A landscape with many valleys, sampled at points; each row gives a point and its height.
A ball rolls from a point to the lowest of its 2 nearest points, and stops where none of them is lower. Distance is the straight distance between rows; heights are no part of it.
nipiz: +1.15 -4.49 +0.55 -1.27 +2.14 -3.35 -3.07 +0.85 +1.96 +5.06 +1.72 +2.51
 -1.59 -1.93 +1.73 +0.09 +2.21 -0.70 +0.06 +0.75 +1.47 +0.01 -0.96 +1.12
 +1.53 +2.15 +1.72 -0.52 -1.96  h=2.16
dom: +0.30 +6.94 -0.93 -0.54 +1.34 +0.54 -0.67 +0.15 -0.62 -1.12 +0.65 +3.37
 +1.71 -2.46 +3.15 +2.77 +0.23 +1.72 +0.77 -1.38 +4.28 -1.74 -0.45 +0.85
 -3.11 +1.43 -2.30 +0.13 +1.13  h=4.58
fub: +2.67 +2.16 -3.60 +2.10 -2.58 +2.94 +0.02 -1.16 -0.64 -0.68 -6.21 -0.59
 +1.68 -0.40 +0.45 -1.27 +2.82 -0.64 +3.43 -2.93 -3.24 -1.99 -4.07 +1.08
 -1.57 +4.26 +0.55 -3.92 -1.37  h=2.80
bizi: +2.26 -1.79 -2.27 +1.95 -1.37 -0.43 -0.98 -0.35 -0.14 +2.82 -1.15 +1.40
 -1.86 +0.34 -0.51 -1.47 +1.48 -3.30 +0.75 -0.98 -1.59 +0.02 -4.82 -1.05
 +2.07 +1.52 +1.90 -2.35 -3.89  h=1.48
geset: -4.29 +0.55 +1.12 +0.40 +0.54 -5.94 +4.27 -0.05 -2.46 +2.31 -3.85 -0.44
 +0.95 -3.39 +2.14 -1.33 -1.29 -2.54 +1.63 -0.79 -0.48 +2.15 -2.49 -0.90
 -0.99 -0.12 +1.16 +0.84 -0.24  h=3.76
mido: -2.03 +3.21 +2.40 +1.08 +0.99 +0.30 +0.46 +0.83 +0.92 +1.36 +1.52 +3.54
 +3.02 -5.04 +3.04 +1.67 -0.08 +3.19 +3.66 -2.15 +1.18 +0.32 -0.90 +1.90
 -1.79 +0.44 -0.33 +0.29 +1.40  h=4.23
venob: +3.09 -4.05 -0.78 -0.47 -0.36 +0.82 -2.13 -0.49 +3.43 +1.56 +2.27 -1.20
 -3.24 +5.44 -0.88 -0.18 +0.69 +0.45 -4.17 +2.54 +0.43 -1.71 +2.89 -0.27
 +2.31 -0.41 -1.20 +0.03 -1.49  h=2.67
Dar: +5.83 -0.01 -1.63 +0.98 -3.74 +2.15 -3.09 -1.68 -0.06 +1.41 +0.80 -0.37
 +0.72 +6.45 -3.19 -1.83 +1.69 -2.09 +1.28 +1.42 -2.04 -1.71 -0.07 -0.47
 +0.83 +2.05 -0.08 -0.28 -0.48  h=1.96
solub: -0.65 -1.27 +1.39 +0.08 -1.53 +1.89 +1.58 -0.85 +5.25 +0.31 +4.08 -1.70
 +1.48 +3.67 -0.25 +0.85 -3.14 +1.42 +0.37 -0.48 -1.76 +0.54 +5.13 +1.65
 +1.09 -1.10 -1.93 +1.17 +0.94  h=3.89
seti: +1.05 +6.10 -2.49 +3.55 -3.89 +3.16 +1.36 +1.36 -0.98 -1.54 -0.47 +1.52
 +2.50 +1.46 +1.38 -0.37 +1.17 -1.34 +3.85 -3.40 +1.29 +0.28 -3.67 -1.13
 -0.16 +3.53 +1.99 -0.68 -1.39  h=4.40
Selar: -2.04 +3.68 +0.43 +0.79 +1.95 -2.50 +1.66 +1.78 -1.38 -2.64 -5.07 +1.65
 +2.74 -5.45 +3.24 -0.27 -0.77 +3.37 +2.58 -3.93 -0.11 +0.92 -2.12 -0.03
 +2.03 -0.61 -1.09 -2.18 +0.29  h=1.36
tufu: -2.22 +3.18 +0.78 -1.61 -0.55 -0.97 +1.97 -1.46 -4.76 -3.22 -5.24 -2.72
 +5.41 -3.31 -2.48 +0.49 -1.68 +0.41 +1.78 -0.50 -1.00 -0.20 +0.73 -0.84
 -1.64 -1.28 -1.86 +0.67 +2.28  h=5.81
rol: -0.41 -1.50 +1.87 -2.80 -0.11 -0.45 +1.73 +0.28 -0.37 +0.13 -1.39 -2.27
 +0.65 +3.29 -2.09 -0.07 +1.32 +0.66 -0.53 -1.05 -1.14 -0.35 +2.12 +0.20
 +0.11 -1.75 +0.72 +1.88 +0.44  h=3.28
suso: +1.95 +2.72 +0.46 +0.70 -1.10 -3.68 -0.60 +1.60 -1.93 +1.75 -4.22 +3.67
 +1.12 -2.68 +1.35 -1.50 +3.20 -1.35 +1.61 -2.68 +0.76 -1.83 -3.18 -0.06
 -0.91 +1.95 -0.69 -1.06 -1.67  h=2.09
Zuko: +0.80 -5.49 -0.39 -0.11 +0.68 +2.91 -2.04 +0.96 +0.34 -4.70 -1.70 -3.04
 +0.94 -0.74 -4.42 -0.66 +0.20 +4.53 -0.90 -0.51 -3.31 +0.52 +0.95 +0.92
 +2.56 -3.50 -0.43 -1.61 +0.78  h=6.90
nemig: +1.56 +4.49 -2.25 -0.58 -2.53 +0.96 +0.99 -1.49 +0.87 +0.48 +3.77 -1.06
 -0.63 +6.53 +2.41 +1.21 -2.04 -4.29 -0.30 +2.21 +2.57 -1.41 +3.77 -0.35
 -2.12 +2.68 -1.77 +3.24 -0.87  h=4.01
rirav: +0.26 -1.57 -2.09 +2.79 -2.65 -0.59 +0.08 -1.25 -2.26 -0.20 -7.69 -1.40
 +3.34 +0.13 -1.79 -2.24 +0.67 -1.03 +3.66 -0.86 -3.56 +0.22 -3.29 +0.64
 -1.72 +1.96 +0.18 -3.02 -2.07  h=3.05
bova: +0.97 -2.49 -0.14 +0.62 -0.08 +5.53 -2.57 -4.13 +3.44 +1.84 +3.74 -2.28
 +0.04 +3.58 -3.46 +1.22 +1.19 +1.82 +1.11 +1.62 -2.70 -3.39 +0.85 +2.02
 -3.66 +2.42 +0.92 -0.07 -1.68  h=1.77
Noz: -0.08 -6.76 -1.82 +0.64 +0.55 -0.80 -0.83 -0.42 -0.38 +1.97 -1.47 -0.75
 -4.29 -0.51 -0.64 -2.92 +0.38 -1.92 -2.15 +2.10 -1.71 +2.20 -4.47 -1.45
 +3.24 -0.93 +1.50 -3.28 -3.51  h=1.13
dak: -3.29 +0.81 +3.04 +2.93 -0.67 +3.28 +2.34 +0.23 +3.53 -1.78 +5.27 +1.65
 +0.00 -2.57 +1.35 +2.27 -5.57 +2.24 +0.83 -0.58 -0.51 +5.08 +0.07 -0.34
 +1.31 -1.50 +1.10 -0.31 +0.71  h=3.79
buvel: -4.77 +0.90 +3.39 -0.85 -2.00 -2.54 +4.14 -0.08 -1.26 +1.84 -1.40 -1.91
 +3.28 -1.17 -1.74 -1.05 -1.30 -1.51 +4.53 -1.13 -2.36 +1.72 -0.53 -1.00
 -1.86 -0.36 +0.37 +2.28 +1.12  h=3.99
zas: +2.09 +4.38 +0.73 +1.62 -3.17 +1.79 +2.20 +3.86 -1.44 -4.71 -1.50 +0.01
 +2.18 +2.42 -1.82 -1.58 -2.82 +1.41 +0.15 -3.18 -1.90 +2.62 +0.78 -0.95
 +5.18 -2.41 +0.97 +0.33 +2.16  h=4.08
mefed: -0.07 +6.65 -2.97 +0.91 +1.31 -1.01 +0.34 -0.62 -3.34 -0.99 +0.01 +2.98
 +0.09 -3.21 +3.63 +0.89 +0.77 -1.89 -1.22 +0.64 +4.83 -1.08 -3.61 -1.65
 -2.31 +1.59 -1.77 +0.08 -1.24  h=4.74
buf: +3.07 -4.60 -1.27 -0.94 -1.66 -3.18 -0.44 +4.06 -1.00 -0.85 -2.23 -0.49
 -4.17 +3.66 -3.19 -3.89 +1.43 -0.56 -5.44 +2.78 -1.11 +1.34 +0.95 -2.16
 +3.12 -2.65 +0.26 +0.15 -1.34  h=1.82
rabu: +1.37 -7.20 +2.36 -0.93 +1.20 -3.31 -2.71 +1.24 +3.52 +4.57 +1.99 -0.62
 -2.55 +0.05 -2.76 -3.74 +3.15 -0.45 -0.24 +1.35 -1.81 +0.82 -1.06 +0.38
 +2.63 +1.49 +2.52 -1.54 -2.70  h=2.61
Luk: -1.80 -2.79 -0.64 -0.29 -0.90 -3.94 +3.46 +0.72 -1.43 +2.84 -3.48 -1.15
 -1.51 -0.19 -1.03 -3.12 +1.26 -4.59 -0.73 +0.78 -1.13 +1.62 -1.91 -2.19
 -0.40 -1.38 +1.88 +0.80 -1.60  h=3.56
Gon: +2.57 -4.42 -1.43 -3.69 +2.66 -2.26 -0.76 +2.40 +1.58 +0.87 -1.28 -2.55
 -3.91 +3.42 -1.49 -1.49 +2.60 +1.80 -5.04 +0.41 -0.21 -1.61 +1.69 -0.27
 +1.67 -1.47 +1.67 +0.26 -1.84  h=2.34
Dupo: +0.51 -2.21 -2.24 -3.31 +4.01 +3.76 +1.29 -1.97 +2.52 -0.58 -0.71 -2.16
 -2.54 +1.98 -0.18 +3.50 +1.33 +1.30 -2.18 -1.02 -0.35 -5.24 +1.58 +2.36
 -1.59 -0.99 +1.03 -0.65 -0.86  h=2.26
nupa: -3.57 -0.45 +2.11 +1.68 +0.91 +2.04 -0.46 -4.43 +0.81 +0.98 +5.18 +1.95
 -1.21 -3.40 +0.85 +3.43 -1.37 -0.21 +2.73 +1.86 -0.32 -0.13 -0.95 +0.79
 -3.95 -0.20 -0.32 +0.15 -0.39  h=4.79
Nidu: -1.92 -1.83 -0.77 -0.24 +0.06 +3.48 -0.27 -3.29 +1.77 +3.89 +3.93 -1.07
 -2.32 +3.03 -0.38 +1.57 +0.64 -2.45 +0.73 +3.79 +0.31 -2.83 +0.52 +0.28
 -4.27 +3.07 +1.13 +1.45 -0.79  h=1.33
rup: +2.15 +5.98 -1.50 +2.18 -3.57 +2.30 +4.92 +2.89 -0.26 -2.44 +0.09 +0.50
 +3.06 +3.03 +1.79 -0.95 -1.92 -0.71 +1.90 -3.65 +1.70 +2.81 -1.12 -1.70
 +2.56 -0.13 +3.59 +0.39 -0.43  h=4.30
Dure: -5.43 +2.36 +0.00 -2.75 +2.38 -3.60 +1.31 -2.14 -5.42 +0.38 -1.66 -2.59
 +0.95 -2.19 +0.44 +1.27 -0.91 -2.90 -2.77 +4.66 +2.49 -0.41 -0.39 -1.86
 -2.91 -1.65 -4.36 +2.47 +0.61  h=5.39
Gur: -0.68 +5.22 +2.61 +0.47 -1.73 +1.07 +1.48 +0.09 -1.75 -2.41 +3.93 +0.13
 +2.66 +0.01 +0.47 +0.68 -5.77 +1.93 -0.31 +1.27 +1.17 +2.21 +1.88 -1.46
 +0.38 -1.40 -2.01 +2.35 +2.07  h=6.14
dagav: +4.06 +1.17 -0.89 +1.50 -0.53 +0.87 -3.01 -0.55 +2.20 +0.80 +3.22 +3.10
 -0.20 +1.07 +1.84 +2.08 +0.16 +0.30 -0.26 -1.27 +2.01 -1.64 +0.38 +1.03
 +0.68 +0.35 -0.33 -0.37 -1.43  h=4.03
Biloz: +3.94 -1.54 +1.74 -0.77 +1.12 -2.06 -3.94 +1.52 +0.06 -1.25 -1.39 +2.67
 -0.99 +0.34 -1.14 -1.43 +4.09 +3.21 -0.67 -1.20 -0.08 -1.53 +2.04 +1.62
 +4.68 +0.02 +0.15 -1.33 +0.45  h=3.61
Nid: +2.07 +3.94 -1.24 -2.04 +0.82 -0.22 +0.42 -0.28 +0.63 +0.53 +2.95 -0.46
 +1.81 +4.92 +2.17 +2.58 -2.14 -1.23 -1.31 +0.08 +2.31 -2.01 +4.73 +0.88
 +0.94 -0.72 -2.07 +4.39 +0.50  h=4.24
vomuz: -2.57 -6.21 +1.66 -2.64 +3.54 -1.07 +2.17 +1.81 +4.72 +2.06 +0.38 +0.26
 -2.69 -1.85 +1.59 +0.99 +0.86 +2.46 +0.34 -2.23 -0.78 +1.51 +2.87 +2.58
 +2.84 -0.63 +2.98 -1.08 +1.47  h=3.42
Duluk: -1.76 -0.12 -2.97 -2.80 +1.83 +2.87 +1.94 -4.61 +0.31 +1.13 -1.72 -3.57
 -0.69 +2.22 +0.16 +2.09 +2.39 -3.55 +0.32 +1.36 +0.01 -4.37 +0.18 -0.56
 -5.69 +3.28 +2.05 +0.92 -0.44  h=1.65
regom: +1.40 +3.09 -0.35 +0.04 +0.25 -3.57 +0.58 +3.71 -4.00 -2.10 -1.38 +1.68
 -1.74 -0.58 +1.22 -1.41 -0.99 +0.36 -3.45 -1.09 +2.51 +0.87 +0.49 -1.64
 +4.40 -2.88 -0.34 +0.93 +1.52  h=0.77
fip: -0.22 +1.04 -2.55 -5.51 +2.11 -0.26 +3.53 -1.15 -0.76 +2.37 -1.45 -2.10
 +0.44 +2.82 +1.98 +2.48 +1.40 -2.58 -2.63 -1.10 +2.25 -4.33 +1.99 +0.09
 -3.46 -0.10 +0.80 +2.67 +0.34  h=2.02
buke: +2.61 +4.51 -2.27 +2.11 -1.75 +0.61 -3.26 +0.49 -2.61 -0.67 -5.78 +2.15
 +1.55 -2.31 +0.50 -3.03 +2.93 +0.81 +1.56 -2.89 +0.78 -1.06 -4.41 +0.73
 -0.02 +3.15 -3.36 -2.96 -2.10  h=2.48
fup: +2.76 +5.11 -2.99 +2.69 -3.79 +3.43 -1.74 -1.73 +2.65 -0.48 +5.11 -0.48
 -0.01 +4.73 +1.77 +1.10 -1.29 -2.69 +2.73 +0.64 +1.98 -0.10 +1.45 -0.61
 -1.46 +3.09 +0.75 +1.61 -1.01  h=3.90
fibad: +2.68 +0.82 +2.50 +0.38 -2.81 -1.29 +1.39 +3.05 +0.27 -0.34 -0.59 +0.02
 +0.82 +3.41 -1.30 -1.73 -1.68 -0.06 -0.26 -2.31 -1.42 +1.12 +2.62 -0.25
 +3.91 -1.38 +0.49 +2.27 +1.71  h=3.77
gife: -1.52 -6.10 -0.60 -3.48 +2.79 +1.63 +3.84 +0.53 +5.00 +1.72 +1.20 -3.52
 -2.16 +1.94 +0.85 +2.41 +0.42 +1.69 -1.46 -1.65 -0.82 -2.19 +1.50 +1.98
 -0.40 -0.97 +2.86 +0.74 -0.54  h=2.84
bupu: -2.72 +0.94 -1.33 -4.46 +3.69 -0.69 +4.53 -0.38 -0.62 +1.80 -0.10 -1.59
 -0.68 -0.37 +4.14 +2.30 -2.17 -1.26 -3.85 -0.24 +1.75 -2.26 +1.58 -0.31
 -1.32 -3.01 +0.37 +1.10 +2.28  h=2.45
Vug: +3.93 +0.57 -1.66 +1.04 -3.80 -0.64 -2.14 -1.17 -0.01 +2.82 +1.63 +1.10
 -1.02 +3.47 -0.86 -1.78 +1.26 -5.86 -0.01 +1.79 +0.09 -0.43 -3.22 -1.94
 -0.79 +3.32 +1.67 +0.38 -2.90  h=1.70
bomip: -1.69 +5.16 +2.66 -0.04 -2.25 -0.45 +0.43 +0.69 -4.09 -4.51 -0.44 -0.20
 +4.32 -3.32 -1.47 +0.16 -2.83 +1.45 +1.10 +0.59 -0.61 +1.91 -0.27 -2.02
 +0.09 -2.50 -3.21 +1.70 +2.72  h=5.98
ded: +2.05 -4.86 +1.29 -0.33 -1.33 +2.05 -2.76 -0.82 +2.29 +0.42 +1.32 -4.21
 +0.94 +4.01 -6.39 -0.80 +1.65 +2.64 +0.67 +0.61 -3.84 -1.57 +0.58 +1.58
 -1.11 +0.23 -0.16 +0.49 -0.85  h=2.33
ronur: -1.50 +3.76 +0.12 +4.84 -3.78 -0.31 -2.04 -0.47 -0.87 +0.05 +2.37 +2.40
 +1.47 -1.42 -0.01 -0.89 +1.49 -1.24 +3.74 -1.09 +1.68 +1.84 -5.30 -0.97
 -2.05 +2.62 -0.40 -0.77 -2.78  h=4.50
marub: +1.42 +3.89 -2.64 +1.75 -0.98 +4.72 -2.58 -3.17 +1.44 -0.09 +3.80 +2.37
 -1.20 +0.42 +2.15 +1.19 +1.11 -1.95 +2.54 +1.36 +1.35 -2.78 -0.80 +0.73
 -3.46 +2.38 +1.63 -0.36 -1.56  h=3.80
lugod: +2.04 +2.51 -0.15 +0.01 +2.53 -3.45 -1.32 +2.41 -0.03 +0.37 +1.37 +3.04
 -2.23 +0.42 +4.85 +0.94 -1.15 +0.89 -4.52 -1.29 +4.62 +0.34 +2.39 +0.16
 +3.63 -1.11 +0.30 +0.87 +1.30  h=1.76
por: -0.30 -1.11 -1.24 -2.92 +0.65 +5.71 +3.42 -0.84 +1.75 -1.63 -0.65 -4.62
 -0.06 +4.52 -2.24 +1.25 -0.16 +0.49 -0.28 -0.50 -2.26 -2.12 +2.25 +0.99
 -1.51 -0.68 +0.60 +0.69 +1.68  h=2.79
Lami: -3.57 -2.44 -1.54 -2.06 +1.79 +0.29 +4.26 +1.06 +1.01 -0.04 +1.08 -0.22
 -3.97 +1.24 +3.96 +0.93 -2.80 -1.26 -4.52 +1.52 +0.00 +1.14 +0.30 -2.10
 +1.26 -3.44 +0.98 -0.71 +0.68  h=2.85
rit: -1.93 -3.12 +0.29 -0.36 +2.55 -3.16 +1.83 +3.11 +1.27 +1.15 +2.76 +1.26
 -6.04 -1.04 +4.42 -1.73 -2.19 -0.88 -5.23 +1.64 +2.04 +4.43 -1.17 -2.07
 +2.84 -1.17 +1.61 -0.86 +0.90  h=3.13
ziva: -1.79 +3.89 -3.95 +0.83 -0.28 +0.00 +1.45 -1.48 -3.62 -3.06 -2.61 -0.42
 +0.03 -1.55 +2.62 +0.78 -1.67 -2.35 -1.35 +1.19 +1.30 +0.07 -3.41 -1.59
 -0.99 -0.33 +0.20 -1.89 -0.44  h=4.83
lani: -3.73 -0.37 +2.22 -0.79 +2.04 -1.20 -1.79 -2.89 -1.87 +1.03 +1.66 +0.05
 -0.89 -3.96 -1.46 +1.81 +1.80 -0.39 +0.95 +2.91 +0.63 -0.77 -0.05 +0.24
 -3.35 -1.12 -2.90 +1.73 +0.77  h=5.01
gebus: -2.82 +2.33 -0.05 -0.63 -2.21 -1.72 -1.47 -2.79 -5.20 -0.66 -0.29 -2.34
 +3.02 -0.87 -2.07 -0.07 -0.05 -4.11 +0.45 +4.79 +1.61 +0.82 -0.83 -2.39
 -4.90 +0.28 -3.25 +3.08 +0.41  h=5.52
zatop: -0.38 +2.07 -0.93 +0.35 +4.42 +1.14 +1.05 +2.43 +1.61 -0.73 +4.00 +3.04
 -1.42 -2.34 +6.42 +2.96 -3.91 +2.53 -1.60 -0.89 +3.96 +1.89 +0.98 +1.50
 +1.96 -2.22 +0.53 +0.38 +1.95  h=2.72
duni: -1.59 +1.51 -0.37 -1.78 +3.13 -3.86 -1.73 -1.75 -4.34 -0.26 -2.21 +0.31
 +0.39 -3.91 +0.01 +0.38 +1.98 -0.85 -3.05 +2.16 +2.91 -1.47 +0.37 -0.70
 -2.30 -0.51 -2.75 +0.91 +0.09  h=5.23
zelab: -0.20 -3.84 +3.51 +0.93 -0.04 -2.89 -1.29 +0.86 +4.15 +0.92 +3.82 -1.47
 -0.51 +1.73 -1.52 -1.13 -1.45 +1.50 +0.16 +0.14 -0.56 +2.98 +6.19 +0.39
 +1.95 +0.10 -2.63 +1.23 +1.24  h=3.44
ros: -0.34 -4.96 -4.58 +1.47 +0.86 +3.67 -1.28 -1.65 +0.40 -2.07 -1.32 -1.04
 -3.46 -0.30 -0.32 +0.11 -0.15 -1.24 -2.57 +2.99 -2.29 -0.40 -3.58 -0.69
 +1.99 -1.16 +0.15 -4.55 -2.60  h=1.46
Gilet: -1.06 -3.27 +6.04 +2.60 -3.91 -0.84 +0.04 +1.31 +0.74 +0.46 +0.30 -1.32
 +2.26 +0.88 -5.37 -1.56 +0.01 +2.08 +2.88 -1.12 -3.52 +2.85 +1.87 +0.92
 +1.00 -0.90 +0.38 +0.76 +1.85  h=3.48
sor: -1.42 +1.49 +1.03 +0.87 -2.15 -0.19 -2.30 -2.42 -3.36 -1.31 -3.37 -0.63
 +4.78 -3.57 -4.63 -0.50 +1.19 -0.64 +1.72 +1.74 +0.19 -1.00 +0.52 -0.11
 -3.82 +0.52 -3.65 +0.19 +0.42  h=5.65
kug: -3.33 +1.59 +1.81 +2.51 +1.77 -3.14 +1.40 +1.41 +2.57 +5.13 +3.63 +3.25
 +1.76 -3.77 +4.54 +4.01 -1.21 +1.04 +2.12 -1.15 +3.89 +3.42 -1.28 +0.96
 -2.04 +0.87 +1.39 +0.15 +0.02  h=3.82
sigup: +2.71 +1.07 -0.72 +1.15 -2.54 +2.08 -3.59 -2.16 -2.10 +1.79 -1.98 -0.14
 +3.03 +0.10 -3.85 -0.76 +3.93 -1.24 +4.38 +1.84 -0.99 -2.76 -2.66 -1.20
 -4.49 +4.45 -0.91 -1.52 -1.62  h=3.50
dizo: -1.54 +1.87 +2.93 -1.10 +2.53 -3.86 +1.62 +3.31 -1.72 -2.30 -1.16 +2.16
 +0.78 -4.34 +2.80 -0.26 -2.12 +3.73 +0.77 -3.76 +0.29 +1.78 +0.92 -0.59
 +3.82 -1.62 +1.00 -0.61 +4.59  h=2.40
tob: -0.18 -5.34 -4.41 +0.17 +2.25 +2.37 -1.61 +0.20 -1.93 -5.67 -5.07 -3.87
 -0.19 -0.07 -2.61 -1.56 +0.17 +2.10 -4.87 +0.62 -1.60 -1.02 +0.26 +0.91
 +1.15 -3.60 -1.15 -2.25 -0.70  h=6.76
bosok: +1.78 +0.08 +3.12 -2.71 +1.35 -4.62 -1.89 +1.22 -2.54 -0.06 -3.64 +1.31
 +2.26 -1.63 -2.44 -1.59 +3.94 +1.98 +1.12 -2.78 -0.09 -2.20 +1.80 +1.27
 +0.66 -0.06 -0.96 +1.16 +0.89  h=2.87
gisup: +2.55 -1.42 -0.54 +2.54 -3.03 +3.24 -3.21 -1.75 +2.86 +0.09 +3.76 -1.12
 -1.52 +5.85 -2.83 -0.92 -1.72 -0.98 -0.43 +2.25 -1.29 +0.11 +2.25 -0.14
 +0.88 +1.75 -2.52 -0.18 -0.69  h=2.27
boze: +1.86 -1.81 -3.61 +0.35 +0.90 +5.65 -1.18 -2.08 +0.45 -0.92 -0.12 -0.63
 -2.38 +2.02 -0.01 +1.89 +1.46 -0.96 -1.45 +0.78 -1.51 -2.35 -1.06 +0.05
 +0.18 +1.30 +0.73 -2.70 -0.78  h=1.74
tuvub: -1.70 -5.65 +2.57 +1.13 -1.37 -3.10 +2.48 +2.90 +2.18 +2.92 -0.16 +0.79
 -1.83 -0.84 -0.08 -3.41 -1.08 -2.62 +0.06 -0.20 -1.48 +4.78 -1.04 -0.53
 +1.50 +0.55 +2.86 +0.67 -0.42  h=3.32
gavu: +0.37 -0.36 -1.78 -1.89 +4.19 +2.41 -0.11 -0.86 -2.50 -5.95 -4.39 -2.61
 +0.82 -2.56 -1.81 +1.79 +1.05 +2.87 -3.26 +0.47 +0.44 -1.34 +3.31 +0.67
 +1.03 -3.28 -1.98 -1.19 +1.27  h=6.60
vivi: -4.06 -1.52 +6.91 -0.79 -0.34 -3.22 +2.26 +1.57 +0.50 +1.69 +1.44 -1.01
 +1.67 -2.04 -2.12 -0.89 -1.91 +1.48 +2.57 -1.50 -2.28 +2.94 +2.62 +1.02
 -0.14 -0.62 +0.97 +1.96 +2.36  h=3.95
mipe: -1.06 -1.30 +2.21 +0.42 +2.30 -3.23 +1.05 +3.80 +0.74 -1.04 +1.25 +2.01
 -2.82 -3.61 +4.15 -2.07 -2.20 +1.79 -2.07 -0.33 +1.18 +3.62 +0.51 -0.22
 +5.63 -0.41 +2.18 -0.89 +3.64  h=3.10
Zivi: -0.26 +2.27 -0.16 -1.70 +1.62 +3.78 +0.22 -1.31 -1.69 -3.22 -0.31 +0.26
 +0.28 -0.99 +0.02 +2.61 -0.45 +2.33 -1.19 -0.08 -0.26 -1.89 +1.70 +0.68
 +0.65 -2.42 -1.17 -0.74 +2.17  h=6.43
Rogav: -3.04 +1.42 -0.29 +3.16 -0.08 +0.48 -1.92 -1.73 +0.33 +2.40 +3.60 +4.04
 -2.29 -3.88 +2.92 +1.19 +0.09 -1.08 +1.58 +0.65 +1.70 +1.07 -4.27 -0.07
 -2.23 +1.61 -0.20 -0.90 -2.27  h=4.62
suf: +4.18 -1.07 -1.32 +0.17 -3.08 -0.93 -1.76 -0.29 -1.88 +1.35 -5.51 -1.32
 +3.76 +2.56 -4.99 -2.69 +3.95 -2.38 +2.60 -0.70 -3.27 -2.62 -2.27 -0.15
 -3.20 +3.16 -0.16 -0.77 -1.26  h=3.33
Gurop: -3.48 +0.30 +1.54 -0.30 +1.76 +0.32 +3.71 +0.65 +2.68 +2.67 +4.49 +0.58
 -0.44 -3.45 +4.06 +2.57 -4.80 +1.99 +1.34 -0.77 +0.99 +3.32 +0.69 +0.39
 -0.41 -1.81 +1.47 +0.73 +1.97  h=3.40
Goro: +1.84 -2.46 +4.13 +2.47 -3.91 +0.18 -4.19 -0.93 -0.57 +0.27 +2.09 -0.98
 +3.28 +1.68 -7.44 -1.73 +1.26 +2.20 +2.79 +1.93 -2.94 +0.76 +0.63 +1.10
 -1.24 +0.43 -2.11 +2.18 +0.85  h=2.93
Lep: +2.37 -0.62 -1.89 +0.48 -2.04 -2.68 +1.05 +4.43 -3.77 -2.65 -4.42 +0.09
 -1.33 +0.47 -0.68 -3.75 -0.26 -2.30 -3.65 +0.33 -0.92 +2.01 -1.12 -2.34
 +4.06 -3.57 +0.85 +0.17 -0.19  h=1.40
norul: -0.38 -0.58 +0.37 -1.21 +2.68 -5.88 -1.36 +2.05 -0.31 +4.84 -1.44 +4.10
 +1.12 -3.31 +4.49 +0.30 +2.41 -0.06 +1.05 -1.58 +2.97 -0.91 -1.53 +1.66
 -1.60 +1.63 +0.41 -0.59 -0.33  h=1.44
sura: +0.74 -3.61 +0.68 -2.18 +5.24 +1.41 -1.35 +0.06 +3.33 -1.47 +1.48 +1.59
 -3.21 -1.09 +2.52 +1.70 +1.50 +3.70 -1.17 -1.05 +0.96 -1.10 +2.67 +2.57
 +3.58 -1.96 +1.02 -1.37 +1.05  h=4.04
Tav: +3.50 -2.38 +2.04 -0.44 +1.43 +3.04 -3.57 -0.05 +3.61 -3.30 -0.76 +1.38
 -0.35 +0.30 -0.88 +1.87 +2.46 +4.86 +0.94 -2.94 -1.62 -1.15 +2.63 +3.35
 +4.06 -0.45 +0.29 -2.27 +1.16  h=4.25
tamu: -0.87 +4.75 -0.40 -0.07 +0.24 +5.93 +2.65 -1.47 +0.11 -3.88 +2.59 -0.80
 +0.39 -0.59 +1.18 +2.82 -5.83 +0.87 +1.25 +0.98 +0.08 -0.20 +0.08 -0.23
 -1.34 -1.06 +0.27 +0.85 +1.50  h=6.28
gini: -0.89 -5.92 +4.13 -0.15 -1.08 -3.96 -0.76 +2.21 +3.42 +1.97 +3.39 -0.34
 -3.43 +0.66 -3.83 -4.04 +0.44 +0.59 -1.50 +2.71 -1.36 +4.38 +1.18 -0.37
 +1.10 +0.85 +0.41 +0.73 -0.11  h=2.97
neti: +0.65 +4.47 -2.12 +2.12 -1.85 +4.26 -3.15 -3.43 -0.98 -1.62 -0.67 +1.45
 +0.05 -2.09 -0.10 +0.44 +1.08 +0.02 +3.43 +0.69 -0.83 -2.19 -2.07 -0.34
 -4.79 +3.04 -1.15 -2.24 -0.88  h=3.66

For each start below, name the point where the ball stops.
fup -> norul
Gur -> Dupo
lani -> Dupo
buvel -> norul

Call two points neighbours if one is among the 2 nearest of the other. Go from one point of each pair to the other, from neighbour to neighbour, staying as low as possible. Name the highest point that can't be avoided.
Nidu / Noz -> buvel
regom / Dupo -> venob
Selar / Nidu -> rit
